Each scene shows the same named points in several views. A view is turned or mirrored, and shifted as a whole, has a little noise and may leave points out.
In the rows, 128 means zero.

Scene 1
View 1
<227>: [112 174 119  96 197 167 122 111 174  98 179 138 128 118 162 148 166 126
 140 121 141 128]
<58>: [116 144 135 130 109 129  80 145 119  94 168 100 140 102 135 132 152 111
 146 151 153 155]
<253>: [110 166 128 102 132 115  99 120 129  96 156  94 126 124 157 135 137 116
 164 139 162 139]
<121>: [ 65 148 107 124  87 129  63 174 128 104 202  87 121  97  92  99 187  88
 167 132 191 149]
<75>: [112 142 145 137 129 165 122  77 128 104 169  89 140 115 129 164 129 135
 128 146 115 100]
<223>: [119 154 142 126  87 109  90 128  93 102 150  77 133 115 144 147 122 120
 156 158 158 145]
<105>: [ 86 171 146 112  75 127 108 125  90 179 156  73  98  98 160 196 115 156
 155 166 189 121]
<246>: [ 93 186 122  97 137 151 120 134 127 146 182 126 105 112 151 171 144 149
 155 146 191 129]
<13>: [159 184 107 108 170 146 107 143 121  48 176 178 154 136 119 124 140 128
 144 153 169 169]
<23>: [122 142 147 117 122 102  79 128 131  94 143  74 137 105 183 138 145 106
 153 137 139 153]
<96>: [103 152 151 143  53 135  87 148  74 164 162  79 119  83 139 187 127 149
 140 176 181 141]
<201>: [ 95 150 127 110 145 125  93 113 157  80 168  79 134 117 151 118 161  95
 157 119 136 128]
<189>: [106 139 117 142 137 180  96 121 142  76 201 119 152 107  89 125 174 112
 129 134 131 127]
<62>: [100 124 152 139 112 141 106  71 135  99 154  48 138 113 142 151 137 112
 136 135 100  99]
<68>: [174 182 141 121 140 140 124 108  80  73 146 143 153 137 140 171  90 157
 138 183 157 153]
<30>: [101 135 137 142 105 146  86 124 126 106 176  80 139  97 124 141 158 114
 139 144 137 131]
View 2
<227>: [102  97  85 115 161 131 138 145 104 172  77  25 113 126 136 131 114  85
 113  80 142 116]
<121>: [ 75 122 127  51  88 150 141 191  19  85 121 115 145  93 127  98 105  92
 100  63 157 118]
<201>: [ 91 153 108  68 146 140 133 168  97 135 124  64 133 124 163 123 132  91
 114  89 143 115]
<68>: [ 86  86  91 146 147 164 101  88 125 152 167 112  74 159 105 114 128 103
 119 125 108 150]
<246>: [117  82 132 114 125 157 137 125  99 150  60 117 112 130 110 129 100  83
 116  85 145 124]
<105>: [122 124 183  86 120 158 145 122 140 133  80 184 121 133  95 155 119  85
 141 100 138 114]
<75>: [ 96 118 118 101 157 143  95 163 161 149 124  90 127 124 122 115 145 133
 147  92 156 128]
<253>: [ 98 139 118  90 137 154 137 137  97 142 124 104 114 141 148 126 121  77
 112 101 130 119]
<58>: [ 78 129 112  74 123 138 133 148  82 107 147 103 120 115 109 123 131  98
 121  93 126 124]
<30>: [ 84 128 121  73 130 137 122 168 106 112 134 101 135 107 110 121 140 119
 136  83 143 121]
<62>: [ 94 161 135  70 158 138 105 179 165 134 137  95 143 123 140 122 158 130
 148  94 148 120]
<13>: [ 73  76  55 133 135 154 117 113  53 143 150  54  81 141 124 100 108  87
  94 103 118 141]
<23>: [ 90 165 119  65 144 133 148 136 106 122 147  99 119 130 127 147 136  81
 126 111 112 114]
<189>: [ 71  94  84  91 136 137 103 183  84 121 128  48 135  98 116  92 133 129
 123  69 157 128]
View 3
<121>: [ 78 105  76 150 119 120  85 143 153  77 141 115 106 146 192 133  60 119
 142 152 112 207]
<62>: [135 134  76  91 162 160  84 146 115 104  95 175  94 161 146 150 101 128
  94  87 120 100]
<23>: [127 134 122  96 172 131  86 142 121  64 132 153 105 139 150 163  92 104
  97 128 173 136]
<58>: [100 126  96 115 142 118 103 138 125  80 142 143 120 144 162 142  89 113
 116 120 161 153]
<253>: [145 119 123  99 128 126 100 127 136  63 139 168 117 149 151 150  83  94
  95 123 144 157]
<223>: [104 136 120 121 151 130 101 140 144  93 132 173 132 143 166 149  77  96
  89 105 167 138]
<30>: [ 99 128  69 116 137 131 103 141 118 100 123 145 119 151 162 137  89 130
 119 100 138 139]
<201>: [147 117  91  84 140 140  84 137 118  53 128 144  94 151 148 154  93 116
 111 126 119 158]
<105>: [109 113 132 173 126 107  98 118 168 136 120 217  96 169 147 141  50  78
  76 132 172 101]
<96>: [ 69 128 114 180 141 100 107 130 157 146 127 190 116 159 161 134  59  98
  98 119 194 105]
<13>: [140 117 103  73  81  89 156 108 102  38 183 140 169 140 145 128 105  96
 118  95 164 187]
<75>: [140 128  70  93 124 130 112 125 108 110 111 183 109 168 133 137 103 122
  95  74 128  99]
<189>: [117 113  40  95 101 113 123 127 100  83 135 130 118 158 147 124 108 144
 139  95 117 155]
<68>: [136 141 128  84 105 100 159 109 116  81 160 194 182 145 140 136 101  85
  80  62 195 125]
<246>: [142  94 111 137  83  87 121  99 146  91 149 192  96 172 128 133  70  85
 102 137 147 140]
View 4
<62>: [145 189  97 102 122  85  81 146 148 109 210 140 122 113 141 129 147 188
 177 175 156 161]
<105>: [138 159  34 144 147 134 141 178 163 117 150 170  77 109  95 151  69 206
 162 134 132 173]
<189>: [189 192 183 151 110 117 118 153 163  97 199 117 122 122 140 147 153 166
 115 162 161 181]
<227>: [178 182 150 140  68  74 139 130 170  66 192 127 158 152 149 166 102 152
 129 176 115 232]
<58>: [161 188 110 140 116 154 154 143 150  85 216 135 111 119 135 132 123 177
 128 153 157 164]
<75>: [164 186 119 125 120  79 100 156 150 119 179 139 117 118 125 124 141 184
 168 186 128 179]
<121>: [166 192 131 156 127 181 130 164 158  81 205 114 107 115 135 183 110 168
  77 104 213 141]
<223>: [140 191  72 135 121 150 151 148 132 100 197 142 105 119 120 116 112 188
 140 157 149 145]
<68>: [161 194 108 167  92 131 191 142 118 113 157 141 119 137  97  72 121 179
 145 208  74 169]
<201>: [154 193 108 128  91 111 119 142 148  75 201 123 142 131 142 161 109 166
 119 151 156 172]
<30>: [163 183 120 132 127 128 122 152 161  95 208 136 106 113 136 139 135 185
 142 155 165 167]
<96>: [147 159  64 154 166 166 160 173 167 119 179 172  58  96 100 126  98 210
 159 135 150 168]
<23>: [139 187  71 115  98 133 153 127 143  72 234 141 126 127 145 130 112 181
 147 162 152 167]
<253>: [141 193  82 135  90 125 143 143 135  83 190 131 135 136 126 143  97 173
 123 157 139 161]
View 5
<75>: [149 101 106 163 131 136  78 171 115 111 149 112 110  50  75 133  96 187
 184 116 145 131]
<246>: [176  78  92 122 124 113 103 162 149 109 178 146 113 114 116 140 140 158
 122 111 146 102]
<253>: [163 114 143 145 125 147  79 164 117 126 149 107 118 105  95 143 144 166
 131 107 151  88]
<96>: [173 108  92 112  64 132  90 133 150 110 128 120 128 104  97 147  80  98
 143 148  90 124]
<58>: [175 126 152 133 113 159  88 137 104 108 152 113 121  87  79 153 113 135
 142 139 148  93]
<62>: [126 118 124 161 103 146  69 158  93 119 132  85 114  39  63 123  87 185
 178  93 140 122]
<223>: [169 134 141 143 106 164  64 159 128 133 112  83 134 106  91 147 112 142
 140 133 114 106]
<121>: [210 109 159  86 127 165  80  82  83 116 197  93 141  89  93 133 101 119
 105 111 159  71]
<227>: [150  85 131 159 151 120 106 175 106  93 196 162  93  80  88 147 161 200
 143 101 196  89]
<23>: [136 137 167 152  86 152  85 157 101 117 126 107 111  95  72 153 134 150
 139 114 146  83]
<189>: [186 104 143 138 166 151  87 129  81  91 198 125 116  43  75 145  98 167
 168 135 184 106]
<105>: [158  89  71 117  64 116  85 156 168 124 132 113 123 117 111 130 106 129
 127 113  90 121]
<13>: [207 121 162 158 201 160  95 178 115 101 176 150 114 110 102 180 163 164
 153 172 183  87]
<30>: [164 114 137 134 110 149  84 130  97 106 158 108 117  59  73 140  95 146
 160 124 149 104]
<68>: [182 126 123 177 168 153  84 212 153 113 122 136 115 116 106 176 141 164
 180 183 132 125]
View 6
<13>: [ 44 116 144  93 101 108  74 149 114  88 142  79 108  68 160  80 111 124
 103 107 106 145]
<227>: [102 124 147 103 114 185  72 153 132 109 151  65 131 105 161 111 103 171
  77 153 104 168]
<23>: [135 118 140  96 145 101 112 157 130  83 160  79 160  98 169 159 124 158
 167 146 120 185]
<201>: [137 129 167 116 129 123  85 140 131  95 171  92 131 105 171 168 126 162
 113 142 117 188]
<246>: [122 136 135 128 140 169 126 145 130 100 101  87 152 105 155 116  70 135
 112 158 114 117]
<253>: [128 129 154 114 131 125 111 147 120  81 149  88 142 100 168 144  98 146
 141 131 113 160]
<58>: [118 118 141 100 141  86  91 136 135  97 145  92 144  91 165 151 137 138
 137 148 116 162]
<96>: [158 122 109 111 176  93 150 125 145 102  83  98 188  99 150 153 109 106
 181 174 119  92]
<75>: [168 123 147  83 123 142  73 111 143 111 159  71 167 111 152 146 144 140
 122 142  86 113]
<62>: [189 120 149  91 138 123  86 107 148 107 166  79 178 115 154 177 154 146
 145 150  90 130]
<105>: [178 135 120 122 164 144 161 131 136  91  92  88 190 114 150 147  75 124
 176 160 112  94]
<223>: [142 123 142 106 143  87 125 133 127  82 134  93 159  96 163 154 117 124
 172 130 111 138]
<121>: [112 141 163 162 161  68 111 120 139 107 104 150 106  86 173 182 114 121
  92 169 153 162]
<189>: [111 122 152 105 127 105  47 107 150 124 145 102 121  87 158 146 155 134
  72 155 110 139]

Which points are out of place in each view (at most two, in the order of its rows)? Write - if all are in place.
view 1 -> -
view 2 -> <105>
view 3 -> <30>
view 4 -> <227>, <201>
view 5 -> <223>
view 6 -> <58>, <62>
